Points on a hilly landscape, in no order, each with its height.
From any point a ball rolls to the lowest of the 2 points nearest to it. It stops when none of these is lower. Distance is the straight distance between rows; heights are no part of it.
sopib h=285: [ 10  29   2  22 -11  43 -45  13  39  -1  34   9 -14  22 -18   9 -10   0
 -35  19 -17  51  21  45 -12 -24  26 -43  -9  -6 -13   4 -33   2   1  57
 -25 -38  12]
Fizos h=329: [ 21   8 -12  24  33  31 -34 -21  37 -26  11 -10 -43 -17  13 -47 -28 -53
 -23  23 -54  45 -16  61  32   1  42 -43  -1  18  -2  -6  -7 -44 -10  25
 -21 -39 -15]
kem h=333: [  4   1  -6 -21  29  19   8 -12  28  -3  14 -16  15  15   2   5 -10   7
  18  12 -14  -7 -17  22   3  18 -18  -4  -8  11  30  -3   7  -5   2 -26
   6   7 -24]
lub h=443: [-18 -49  -2  28   6 -21 -13  31  10 -54 -23  11  10 -20   2  62  15  37
   8  25  50 -24 -13   8  -6  -6 -31  10  45 -26 -29  11   8 -27  24 -24
 -15   1  63]
budud h=308: [ 14  25  -9  -1 -29  33 -23  18   6  19   5  -5 -10  22   0  -8  -7  -5
 -17   6 -16  37  36  59 -31   0  11  -1  -3 -12  -1  -1 -50   2  12  68
  -6 -20   5]
kofa h=331: [ -2   8   2 -21 -20  63  -2   5  34   6  22  -6  18  38 -27  -4   6  35
  -6   1  10  33  25   9 -23  -5  26 -20 -47   2   0  -1 -34   1   4  -6
   4   3  -9]
tuk h=354: [ -7 -17  58  -6 -19 -27 -18  22  -1  32 -14  32  -7   2  -6 -21  18 -20
 -26  34  -5  33  25  -5  10 -23  46  28  27 -56 -29 -12 -56  16 -27  22
 -36  44 -14]
lebaf h=484: [ 32  -9   7   1  11 -11  23   1 -36  12 -12   4   4 -18  16  -4 -23 -23
  -2  -3  13   3 -18  30  -2 -31  24 -25  22  23 -13  25 -19 -23   6 -12
   0 -16  19]
Gibo h=663: [ -7  24  -1 -21   2  -8  16 -29 -38  36  19  36 -11   6  -8 -53  19 -42
  16  12 -18  42  -7 -48  -8   6  24 -15 -51 -17 -20 -15  -9   3 -24  24
  17  17 -18]
ses h=133: [-19  21 -52  -2 -32 -11  10 -36 -15 -31  -7  -5 -31   9 -12  -9  19  30
  -9 -57 -25   8   7 -28 -10 -23   5  38  24 -27  43  24  52   9 -23   5
  49 -38  24]
gif h=427: [-18 -33  -2  28   6  -6 -19   4  15 -54   5   2   8 -19   5  44   6  26
 -15   3  37 -16  -1  29   6   9 -38   0  23  -3   5 -19  21 -29  27 -20
  -7  27  38]
tedo h=348: [  3   8  21   2 -30   9 -31  34  62 -11  -3 -16  42  12 -20  75 -15  35
 -10   4   8 -65  14 -32   1 -17 -15  19  10  13  12  -5   1   5  37 -11
 -30  26 -21]
luz h=330: [ 18  15 -21  -1 -30  31   4  22   0  30 -12 -31  -1  28  -6   2  15  10
  -3 -39   0   9  43  60 -63  18   7  30  -8  -7  12   4 -46   4  13  51
   9 -29 -11]
bif h=301: [ -7  -5  25 -25  11  29  -2  -4  43   3  23  -6  28  24 -19  12   0  27
   5  17  11  -8  11  -6   4  21  -6   8 -35  -8  18 -36   1  18  -5 -45
 -14  38 -21]
puzos h=619: [-13  38   8 -27  -7 -22  28 -45 -22  34  -5   1  14   3 -15  44   0  13
  25 -13 -28  -5 -16 -78   0  -4   4  34 -27 -10 -11  12  37  22 -30  -2
  20  22 -21]
Sibev h=564: [-19  13 -24  10 -33  37 -13 -27 -32 -21  -3 -36 -29   6  -7 -48  14 -10
 -23 -47 -29  10  14   3   0  33  -9  16 -39  34  31 -17  30 -44   1   4
  -5  27 -11]
tagig h=566: [ -6 -15   8   7  18 -37  19 -35 -16   7 -16  24 -29 -46  18   8   2 -23
 -11  15  -8 -14 -47 -27  12 -36  12  12  64 -11  -5  20  58  -9 -22 -27
  18  10  -8]
Maru h=262: [-22 -19  25 -22  20  35 -17   3  19  11  19  16  -1  20 -20 -30   7 -14
  11  25  12  19   2  -9  15  37  23 -35 -41  -4 -11 -34 -20   9  -6 -28
 -12  37 -15]
Som h=584: [ 19 -24 -28  -5  11  11  25   0   3  -1  26 -15  24   1 -13  26 -34  26
  32  -4  20 -32   0 -14 -31 -12 -33 -31   6  35   4  38   4   4  11 -37
   9 -28  31]
ril h=711: [-20 -20 -25  30 -31  14 -25  10  12 -28  -3 -13  32   4  -1  66  13  46
  24 -50   2 -64  29  18  -9  31 -47  23  -4   5  14  -4  18  16  36  24
 -35 -16  14]
Lize h=580: [ 12   7   1   5 -17 -26  15  -6 -31  26 -34  12  -5 -35  14  49   9  -8
 -20   4 -30 -11 -31 -30  11 -68  20  24  45 -13 -26  40  31 -12 -24 -10
  -1  -6 -14]
sopab h=267: [-26 -14  14  20  25 -38 -48  -1  26 -20  15  46  -4 -35  -8  42   1  -6
  -6  33  13   2 -29  -9  35 -24   3 -41  55  -4 -52   2 -11  -7  20  27
 -14 -11  41]
mig h=483: [  4 -47  15   5   7 -19  19  23 -31   0  -3  -5  11 -14  14  13   9  21
  -2  17  48 -15 -13 -34  -3 -64   7 -13   8  27 -38  25  15 -15 -16 -79
  -3  -9  19]
Bama h=425: [ 13  33  28  -1  20  11  -8   9 -37  24  15   4  -7  -2   5 -21 -35 -56
  -5  -1 -21  -9   3 -36  18  14  21 -68 -37  69 -19   0   0 -16   6 -17
 -38  15 -27]
dadof h=313: [ 17 -19   5 -24 -24  46  23  13 -10  11   4 -23   6  38  -7  -9  20  57
  -5  -9  27  20  41  15 -18 -27  35  21 -23 -14  -1  21 -26   0 -19 -29
  15  11 -11]
ferof h=649: [  8  42  -4 -22 -11   4  27 -28 -28  27   4  13 -28   9  -9 -46   1 -34
   1  -6 -34  38  -9 -30  -6  -3  21   7 -34   7  -1  -1  19 -21 -16  13
   9   4 -38]
Zipuz h=451: [ 28  -4 -20  12   4   0  27  -1   7  32 -13  -9  -6 -19  10  30 -16 -14
  -8 -12  -3 -36  11  36 -59 -29   8 -11  68  22  14  50  17  20   8   3
  23 -53  -6]
deduk h=513: [ -6 -17   5  19 -15  18  17 -13 -65   3   6  -9 -32 -10  -5 -22  -2   0
 -12 -16   3  19  -6 -41 -16 -23  -9 -11  -7  29 -15  36  39 -30 -24 -45
  19   8  15]
Suvuf h=409: [-35   7   7  22 -13 -18 -42  -8  14 -47  -7   6   9 -30 -15  68  21  11
 -21  -6  -5 -20  -4  12  27   3 -32   1  22  -1 -15  -8  20 -21  28  29
 -27  15  35]
farir h=468: [  8  11  25 -15  28  -3  -5  20 -11  -1  14 -20  31   1 -21  12 -34 -36
  15  10 -15 -33  -7 -16  31   6 -12 -25 -19  48  15  -3  20  -4  16 -45
 -32  36 -33]
nube h=287: [ 19  -8  10  15  11  -5 -22   7  -9  14 -11   5 -32 -18  18 -71 -13 -59
 -27  15 -31  36  -3  50  24  -9  38 -29   6 -24 -13 -14 -48 -13 -21  32
 -41 -18 -20]
non h=176: [-19  -5 -24   6  17  16  -5 -37  -8 -17  25   3  -8   0   0 -21  -8   1
   6  -9  15  33 -22  12  -6  21 -12 -38 -27   5  -4   6  10 -26 -12  -3
  14  -1  38]
Revo h=465: [ 40 -23 -10   9   3   4  19  32   8  27  -7  -7   4 -22  15  27 -30 -20
  -3 -13  19 -26  17  55 -50 -20  15 -19  47  21 -14  51 -20  21  20  13
   5 -57  21]
Temop h=601: [ 18  -8 -44   6  17  30   0  -5  13 -15  30   0  15   1  -6  29 -40  21
  20 -38   3 -43  20   5 -35   1 -16 -50   7  62   2  48   3   5  22 -24
  -6 -43  33]
Rapo h=597: [ 17  29  -3 -19 -35  -6  29  -8 -18  39 -37 -18  -3   6  -6  56   2  44
  -3 -20 -21 -19  16 -43  -2 -61  28  62  13 -18  -3  48  21  20 -34 -14
  19 -11 -21]
mit h=368: [-22 -18  62  18 -23 -41 -28  24  -9  44  -7  39   5 -30   5 -15  11 -25
 -29  34 -16   3  10 -45  16 -27  44  -8  20 -29 -50 -13 -54   5   0  16
 -47  28 -24]
ret h=455: [ 12  43  19  -4  18   2  -3 -13 -14   1   7 -11  15  -1  -4  14 -39 -38
  -9   0 -47 -24   1  16  25   3  14 -26  -3  52  18  22  40 -18  33  -5
 -25  12 -37]
bilef h=369: [  2  29   8  11  -6  21 -32 -35  23 -10  16   7 -17 -25   3   4 -22 -28
 -39  11 -38  12  -6  51  -4 -16  17  -4  19   6  20  16  17  -8  10  48
   4 -32   9]
nepid h=622: [ 12 -22 -34  29  -6  36 -12   2  -1 -25   5   3  -5  -6  -1  14 -11  27
  -8 -59   2 -25  36  57 -31  14  -7 -23  21  33  25  33  -6  -3  29 -20
  -5 -42  32]
desup h=260: [ 22 -34  14   7  15   5   2  17 -15  24 -36   5 -37 -11  22 -88   5 -45
  -7  15  10  38 -11  45  18  25  11 -14  -3   0 -14 -22 -19 -21 -14   1
  -7   1 -25]
Ves h=233: [-38 -18 -15  10  -8  -8  17 -20 -16 -50 -29 -25 -12  -5 -11  31  17  56
  11 -18  17  -3   1 -27   2  -5 -23  24  10  -8   6  35  33  -5 -20 -19
  17   2  34]
kese h=493: [ -4 -25  28   0  -3   6  -5  35 -31   8 -11 -19   9   2   9 -24   5  -9
  14  -6  28 -24   2 -19  19  39 -47  10 -34  20  13 -39   2  -7  -6 -42
 -21  50  -9]
dotiv h=722: [-12 -18 -15  48 -31   9 -23  26   6 -49 -26 -17  17  10  -3  64  10  46
 -18 -45   1 -47  33  41 -17  36 -38  42  15 -11  26  -3   4   1  44   7
 -23   6  23]
dela h=662: [ 28   2  10 -13   5 -49  17  22 -13  18  -7 -20  47  -1  -9  17  -2   2
  37   4  -7 -33 -17  -3   5   8 -32  34  -8  -5  29 -28  -7  16  -1   7
  -5  11 -27]
Mol h=497: [ 24  -9   1  -1  16  21  45 -16 -50  13   5 -14 -20  -9   8 -31 -18 -18
  -1 -19  -4  13 -17  -6 -14 -19  16 -31 -10  39  -3  38  15 -35  -7 -38
   3 -19   3]
buv h=643: [ 25   0 -21  11  -1  21  10  11   0 -12  -9 -34  28   5   1  24 -14  25
   0 -23   7 -51  16  55  -9  22 -43  31   2  19  47  -3   5  -5  21 -27
  -7   1   1]
Dat h=383: [ -9  22  32  -3 -34 -20 -17   7  31   8 -43   4  21 -17  -8  83  14  -2
 -13   9 -12 -37  -1 -37  11 -42  12  29  42  -1 -12  19   2  22  25  33
 -36  -1 -25]
Pimi h=605: [ -7  32   5 -29 -39  -2  31 -25 -12  23 -24 -28  17   9 -17  52   3  37
   9 -26 -20 -27  20 -57  10 -40  16  39 -27   2  -4  31  22  21 -23 -12
   5   7 -13]
ferok h=690: [-23  13 -28  12 -14  12 -20 -13  18  -5  15 -22  23  25 -11  51  -7  33
  25 -29  -2 -44  38   7 -29  36 -48  -7 -28   2  29 -24   3  36  25  23
 -13  -1   4]
Dutas h=225: [-11 -10   6 -12  37  38 -21 -29  21   2  29  14  -4  19 -11 -22   3 -11
   7  17   0  49  -6  10  15  18   4 -48 -42  -9  -8 -18   0 -13 -18 -15
  -4  -1   7]
Rila h=328: [  1  -3  35 -20 -25  19 -19  23  59  -8   0 -20  33  30 -17  40  -7  40
 -13   1  22 -21  29 -15   0  -6  10  42 -17 -10  15 -13  -4  23   8 -23
 -32  47 -30]
fekem h=426: [ 23  14  -8 -10   6  -1  36 -19  14  19   0 -23   2  -1   6  36 -14   3
  10 -25 -22 -56   4  10 -50  -4  -1   7  40  17  33  40  36  33  18  -4
  22 -34 -34]
Sog h=361: [  2   8 -65  19 -13  40 -19   0  -4   0  13  -9 -12  23  -3 -12  12  15
   1 -54   3   9  55  64 -47  45 -21   0 -22  -1  15 -10 -34   7  16  56
  10 -36  10]
topa h=476: [ 53 -33  -2  19  -2  -4  18  44 -19  -5 -16  -5  22 -19  18   5 -39  -7
 -12  -5  26  -5  -7  53 -18 -40  20 -12  38  14 -30  29 -33 -22  20  -8
  -4 -27  36]
Gimul h=224: [-15 -33  40  11  -6 -10 -20  41 -25   7  -1  12 -13 -15  11 -29  21 -10
  -1  11  25  36   3 -16  12  12  -3  -6 -13 -13 -25 -25 -33  -3  -4  -3
 -17  40   6]
nir h=396: [-22  22  14  32 -26 -22 -46 -18  17 -42  -4   2  -1 -40   1  51   9 -13
 -36  -1 -33 -19  -6  33  11   2 -19  23  27   7   1  -5  36  -5  28  58
  -6  13  23]
moti h=137: [-39 -52   7   1  25 -30 -11   5   7 -27   2  13   6  -9   2  -7  23  15
  20  22  53  14  -1 -15  20  45 -32  18 -10 -45  -2 -53   3   4 -18 -21
   4  48  26]
kogu h=547: [-28 -23  24   0  15 -26   6 -16  -7   4 -13  24 -31 -31   3 -14   8 -23
  -7  15   3  13 -34 -48  21   1   2  13  31 -29  -6  -8  33  13 -35 -21
  20  31  -4]
gel h=53: [-21  51 -46  -3 -40 -13  37 -28   6  -2  -9  -9 -28  10   9 -18  15  22
 -29 -48 -40  20  13 -33  -9 -28  30  68  34 -14  39  18  54  24 -17  16
  46 -52   6]
Tabe h=347: [-26  15   5   4  48 -30  -9 -23   1   1   8  18 -19 -17   3 -65   0 -62
   9  25 -19   1 -23   2  34  34   2 -25   9 -16   3 -39  -3  -1   4   9
   1   7 -19]
tapu h=667: [ 25  32 -21 -15   3   9  -6  16  24  13  21 -21  53  21 -16  35 -22   6
  28 -15 -11 -62  19  13 -23  31 -50   3 -30  16  40 -37  -2  33  15   0
 -28   9 -22]
fug h=401: [-19  27  26  21  53  12 -36  -8 -11  -1  26  19 -25 -21  -5 -27 -33 -71
   1  11 -18  -4 -12 -25  57  29   8 -78  -5  39 -14 -11   2 -16  -2  -4
 -27  14 -15]
giz h=480: [  9 -21  30  -5  18  18   4  27 -10  12  11 -21  30   2 -11 -19 -14 -25
  19   7  15 -23  -6 -33  22  26 -25 -19 -21  39  13 -27   9   0  -1 -71
 -27  47 -16]
Ditaz h=676: [ 23  42 -23 -34  33 -17  21 -29 -25  29  28  22 -10  18   6 -42  -5 -44
  41  18 -12  42 -11 -14  10  20  29 -37 -60  13 -19  -7 -44 -13 -12  29
  14  -7  -4]
metik h=494: [ 21 -53  16   0 -10 -14  13  64 -27  -9  -4 -14  20   4   5  -1  15  49
  -7  12  51 -23  -4 -29  -9 -45   0   6 -11  14 -39   8 -10 -16 -11 -60
 -10  10  11]
Fedak h=526: [ 16 -16  22 -22  18   5 -10  26  23  12  40  32  24  20  -6 -15  -5  20
   2  48  37  13  12 -21   5 -14  31 -50 -32  -9 -40  -1 -63  27   7 -14
  -6  -6  10]
Tesim h=363: [ 34  20 -30 -23  44  14  36 -27   7  -4   9 -17  20  22   7  -5 -20 -16
  46   0 -23 -33 -26   3   0  29 -26  -3  -1  26  35  -1  22 -10  19 -29
   9  -9 -14]
Tilo h=336: [  5 -13  32 -17 -12 -41   3   6  17  21 -30  19  -4  22  11   2  26  13
  -2  34  18  39  12 -13   3  -3  33  58  20 -67 -23   2 -36  30 -33  18
   7  17  -2]
Dus h=504: [ 23 -50  38  -2 -13  -6   7  61  -1   7   6   4  22  16  -3  -1   4  21
 -17  18  50   7   8   0  -8 -36  24   2  -5  -4 -29  12 -29 -10  14 -35
 -19   9   0]
bur h=548: [ 23 -25 -10 -29  -3  31 -10  30  34  -1  47   4  31  29 -16  12  -5  64
   4  26  52  -1  12 -35 -31 -17  17 -36 -28  -2 -32  18 -36  17  13 -23
   9 -10  22]
Daz h=306: [ 26  15   2  -1  29  19 -15  -1  12   6  -3  11 -23   4   3 -41 -23 -48
  -4  33 -48  48   7  58  38   3  42 -51 -29   0 -22  -2 -45 -10 -20  33
 -26 -36 -27]
pufog h=273: [-27  45  -9 -26  16 -15   7 -36  56  10   4  22  -2  15  -6 -40  16 -29
   5  28 -30  41 -19  -6  14  27  24   6  -4 -37  20 -36  -6  33  -1  47
  26  -2 -26]
gid h=399: [ 32  24 -18   4  13  -2  28 -20   9   1  13 -28  14  -1  16  29 -23 -14
  18 -19 -22 -58 -13  26 -22  21 -28   5  27  37  38  22  45   9  36   6
  21 -26 -15]
bebam h=635: [  5  49  12  -9 -26   7  21 -38 -45  15  -2 -18  -5  10 -15  -5   1 -10
   4 -27 -49  11   6 -56  -8  -1  17  25 -37   9  14  11  45  -1 -22   5
   8  31 -23]
fase h=365: [-12  -6  26   2 -14 -17 -25  20  48 -12 -13  -6  39  -6 -15  78   9  22
  10  12  14 -58 -11 -27   1 -30 -28   5  31  10   2  10  15  25  31   3
 -33  -5  -8]
gof h=85: [-33 -41   2  -4  26 -17   4  -9  -8 -32   2   9 -13 -13  20   0  14  20
   9  21  53  28 -20  -7   0  24 -24   0   2 -29  -9 -19  15  -9 -18 -21
  29  19  38]
pul h=384: [ -3  15  14  23 -37   9 -35  -7  28 -31   4  13 -13 -30   8  11  -1 -14
 -58  13 -26   7   3  46 -12 -12   1  18  39 -11  12   5  17 -15  18  50
  -3  -6  31]
kaza h=673: [ 29  -4 -16 -21  15 -68  33  10 -18  20  -6   0  36  -3  13  -4   6  -9
  66  10  15 -24 -23 -12   0  13 -36  20 -13  -1   7 -25 -18  22  -1  21
  33 -12   9]
vuz h=378: [-20  36   6   5  53 -23 -16 -34 -27   5  29  24 -28 -16   0 -40 -27 -69
  24   6 -21   8 -26 -31  42  38   0 -49  -5  21 -16 -25  12 -12   4   7
  -6   8 -12]
nifa h=556: [-17 -22 -24  22  -5  55   2 -17 -29 -20  12 -23 -56  13   5 -64  13   8
 -16 -38   4  27 -10   4  -2  41 -23 -10 -29  32  17   0  33 -52  -6 -27
   9  15   6]
vak h=587: [ -6  10 -24   4 -43   2  20  -6 -37  10 -43   0 -18 -27  10  51  27  27
 -24 -20 -18  -6  -7 -39   3 -74  25  44  37 -21 -17  51  36 -14 -32  -5
  -1 -22   5]
sisin h=534: [-23 -19  -2  21 -11  57  -2 -17 -41 -29   1 -18 -63  -5 -14 -55   6   2
 -10 -43  -4  16  -9 -42  -5   5 -27 -10 -10  37  19  26  51 -27 -24 -38
  21  17  19]
pubal h=311: [-24  17   2 -21  27 -29  -1 -38   8   4  13  29 -12  -7   1 -41   8 -33
  -2  36 -16  42 -38   3  12  10  18   1   0 -42   7 -37   1  15  -9  19
  36  26 -16]
Vem h=184: [ -4  31  -2  -1 -20  -6  22  -6  38 -11 -13   3  -6   6  16 -42  17 -27
 -31  -3 -41  22 -18  39   5   4  19  51  36 -16  36 -31  15  11  10  50
  25 -18 -31]
Biloz h=568: [  9 -29 -18 -10  -3   6   7  15   2  -8  20   0  40   4 -11  33  -2  48
  29   4  43  -4   0 -22 -28 -25 -22 -31  -6  11 -25  31 -13  10   0 -33
  16 -28  44]
fol h=351: [ 30  35   4  20  -4  42 -42 -35  38 -17  11  -6 -47 -12   4  -8 -30 -55
 -48  17 -62  22 -10  58  17 -33  42 -26   6   8  20  25  11 -21   6  36
 -28 -59 -14]
mopuv h=511: [  0 -20  30   7   3 -17  27  27 -48   5 -44  -7 -29  -2  29 -50  15 -18
  -2 -13  15 -17 -15 -33  28  38 -38  29  -9  10  18 -31  20  -8 -16 -16
  26  47 -16]
Nal h=247: [-11 -30  29   0 -27  -9  -6  44 -52  18 -35   0 -29  10  12 -35  32   1
 -16  -9  25  34  20 -40  11  21  -1  53 -23 -27 -18 -29 -19  10 -35   3
   4  43  -1]
vek h=317: [  6   1  15 -23 -11  10  11 -10  13  25  -6  11  -6  17   2 -14  15  10
  -6  22  15  43   4   8 -12  -9  37  29   1 -49 -13   1 -21  32 -41  14
  22  19 -14]
Fem h=192: [-26   5 -35   5 -34 -16   3  -8 -37 -38 -34 -16 -21  -8  -7   7  29  47
  -5 -43 -13   5  22 -29   1 -27   3  58  11 -28  11  36  35  -5 -26  -8
  27 -10  31]
rusu h=129: [ -9  47 -22   3 -29   4  34 -15  45  -4 -16 -13 -21  28   7 -21   9  17
 -29 -26 -29  15  -3  10 -10 -11  21  66  39 -16  55  -9  45  27 -10  28
  43 -34 -21]
nev h=402: [  2  31 -84   9  -4  18  -1 -30   6  -5  20   1 -21  17   7 -23  -3  10
  22 -36   0  18  18  37 -33  46 -25 -26 -32  27  21 -17 -22 -10   6  52
  28 -47  29]
tize h=687: [  8  28 -26 -15  19 -61  32 -20 -37  16  -1  10  -1 -12  20 -14  -7 -28
  36   8   2  12 -43 -25   8  11  -9 -12 -16   1  -9 -16 -18   1  13  42
  41 -22  17]
Muz h=237: [  6 -43  40   1   7  -6  11  34 -35  21 -16  13 -14 -10  22 -63   6 -34
  -8  17  21  27  -3   5  17  19  -3 -15  -9  -4 -22 -11 -29  -1 -15 -26
 -14  21  -9]
Detez h=456: [ -2 -41  -2   5   1 -20  -8  42  16 -36 -16   7  31 -12   2  58  16  37
  11  27  53 -39 -34 -26   5 -24 -32   4  14  -7 -34  14  -1 -12  14 -24
 -21 -18  35]
tef h=469: [ -2 -37   9   5 -12 -20  -4  37   1 -26  -9  23  24 -23   1  38   9  23
 -11  20  51 -33 -33 -32   7 -62   5 -25  30   4 -50  41  -2 -33  21 -35
 -17 -24  15]
pavag h=294: [ -2 -20  12 -19 -10  24  12  19   5   0 -18 -15  -9  29   1  -4  23  51
 -13  -2  23  28  32  24  -8  -1  12  54  -7 -39   1   1 -14   3 -28 -18
  18  28  -7]
Rof h=634: [  1 -13 -36  28 -15  31   0   8  -4 -28  -2  -6   7   7  -3  14  -9  37
  -7 -52  10 -26  27  54 -24  26 -45  16  19   9  38   8   2 -14  26 -19
   3  -7  19]
veg h=686: [ 23  41 -41 -14  29 -37  15 -28 -37  30  18  22   3  -3   8 -25 -15 -28
  41  10  -1  28 -10  -2   0   7   6 -33 -31  24 -18 -12 -42  -3  -2  61
  24 -22  24]
Todok h=243: [ -9 -17  33   5  46 -67 -22 -13  20   4   8  38  12 -49   4  14 -14 -32
  15  51   4 -13 -17   2  34 -22  11 -31  52 -14 -29   2 -40  11  18   0
 -10  -4  10]
lini h=382: [-13   9  36   7 -12 -58 -13  10 -32  35 -27  27  27 -38   0  15  -2 -26
   7  24 -32 -23 -12 -34  34 -29  17  -1  32 -19 -41  10 -30   8   7   8
 -37  19 -40]
Tor h=537: [-24  18 -35   0 -22  26   9 -25  -2 -26  -5 -36 -19  33   3 -51  25  16
 -10 -49  -8  28   9  -2  -5  25   0  53 -36  -9  37 -21  29 -17 -22   4
  38  13  -2]
leles h=447: [-22  20 -68   5  12  26  15 -26  37  -5  22  12 -21  32  11 -32  14   6
  29 -31 -10  33  -1  23 -36  50 -26 -13 -18  -3  35 -34  -1   8  16  39
  35 -30  15]
Bup h=500: [-20  13 -38  -4  -4  25  19 -39  33 -25   0  -9 -15  18  -7 -32  15  28
  -2 -36  -8  13  -7  28  -6  40  -9  16 -14  -9  36 -22  19 -10   2  12
  34 -10   3]
goza h=217: [-18 -30  34  -4  32 -60 -13  14  16   2   0  25  22 -23  10 -17  15 -15
  15  51  22 -15  -8   3  29   1  -5   4  30 -37 -13 -15 -35  17   2 -21
 -16  35   1]
virag h=528: [-16 -13  17  -2  17 -29  25   1 -30  -3 -11  -3 -33 -10  21 -38  11 -24
   3  -1   5   2 -27 -29  20  23 -10   9   7  -3  16 -31  38  -5 -22 -12
  28  30 -17]
Nif h=252: [ -3   8  -7  -5   8  46 -34   4  47  19  31  13  -1  21 -11  26 -16  13
   5  22   9  30  30  18 -31  -3   6 -55 -15 -17 -12   7 -41  37   7  42
  -3 -31  15]
dibol h=268: [-12 -14  11  -5 -23 -12   3  22 -30  -6 -35 -27 -29  13  21 -15  28  22
 -22 -11  30  21  26 -20  15   7   5  55  -9 -36  -6 -15  21  -2 -38  -5
   9  39   5]
Novuv h=441: [ 16  42  21  -4  -7  32  -4  -3 -19   6   8  -9  14  18 -17  -4 -28 -21
 -17   3 -23  -5  19  -9   5 -25  34 -50 -39  55  -5  17  11 -22  12 -12
 -41   8 -38]
renuf h=227: [ -1  46 -11  -8  15  -7  -7 -17  59  10   3  10 -13  10   0 -36   1 -34
  -4  22 -46  11 -19  43  13  30  15  -8  33 -27  37 -28  -4  23  15  62
  12 -20 -35]
zirin h=395: [ -1  37  29  -8 -13 -43 -24   1  -6  23 -12  12  31 -13 -15  56  -3 -18
  -1  19 -37 -40   0 -23  35 -31   7  -5  17  12 -25  -5 -13  25  25  36
 -21  17 -24]
mogad h=295: [  9  -1 -26 -15  17  58  -3 -10  44  14  43  16  14  43 -19   7 -16  27
  18  16  15  19  24  20 -23  30  -5 -36 -41   1 -10  -5 -38  21  -8 -13
   3 -26   3]
mufi h=652: [ 24   2  -1   3 -21  -5   2  37  -6  -3 -14 -38  43  10  -4  32  -2  17
  18 -26   4 -52  20  24  -9  17 -39  51 -11  -2  35 -27  -1  16  14   8
 -21   2 -18]
Semo h=132: [ -9 -35 -23  12  28 -12  12 -15 -17 -19  14   2 -17 -14  17 -33   8  -4
   9   2  36  33 -35  11  -4  21 -24 -15 -12  -4  -4 -14  10 -33 -15 -16
  29  13  34]
sogo h=186: [-27 -47  13  -8  22 -58 -10  28  11 -18  -9  21  23 -15  -4  23  22  14
  33  43  45 -10 -10 -16  26  12 -30  22  16 -55 -34 -26 -19  19  -2 -17
  -6  18  20]
depa h=514: [ 21 -24  35 -18  13   3  16  27  20  18  14  21  31   5  -2  -9  -3  12
   2  49  20  12   0   4   4 -32  30 -24 -10  -3 -19   5 -33  20   2 -43
 -16   3  -9]

For each start below, name the point where the ball stops.
sopab -> gof
Pimi -> gel
metik -> Gimul
Tor -> Nif
sisin -> bif
Zipuz -> bif
kese -> gel
dela -> Gimul
veg -> gel
bilef -> Gimul
vuz -> gel
dotiv -> Gimul

For each start below, name every point that the ball comes to, in order.
nifa -> sisin, deduk, Mol, lebaf, topa, Revo, Zipuz, fekem, gid, Tesim, kem, bif
tize -> kaza, dela, mufi, buv, Rof, nepid, Temop, Som, Biloz, bur, Fedak, depa, Dus, metik, mig, tef, Detez, lub, gif, Suvuf, nir, pul, bilef, fol, Fizos, Daz, nube, desup, Muz, Gimul
virag -> mopuv, kese, giz, farir, ret, Novuv, Bama, fug, vuz, Tabe, pubal, pufog, renuf, Vem, rusu, gel
Sibev -> Tor, Bup, leles, nev, Sog, luz, budud, sopib, Nif
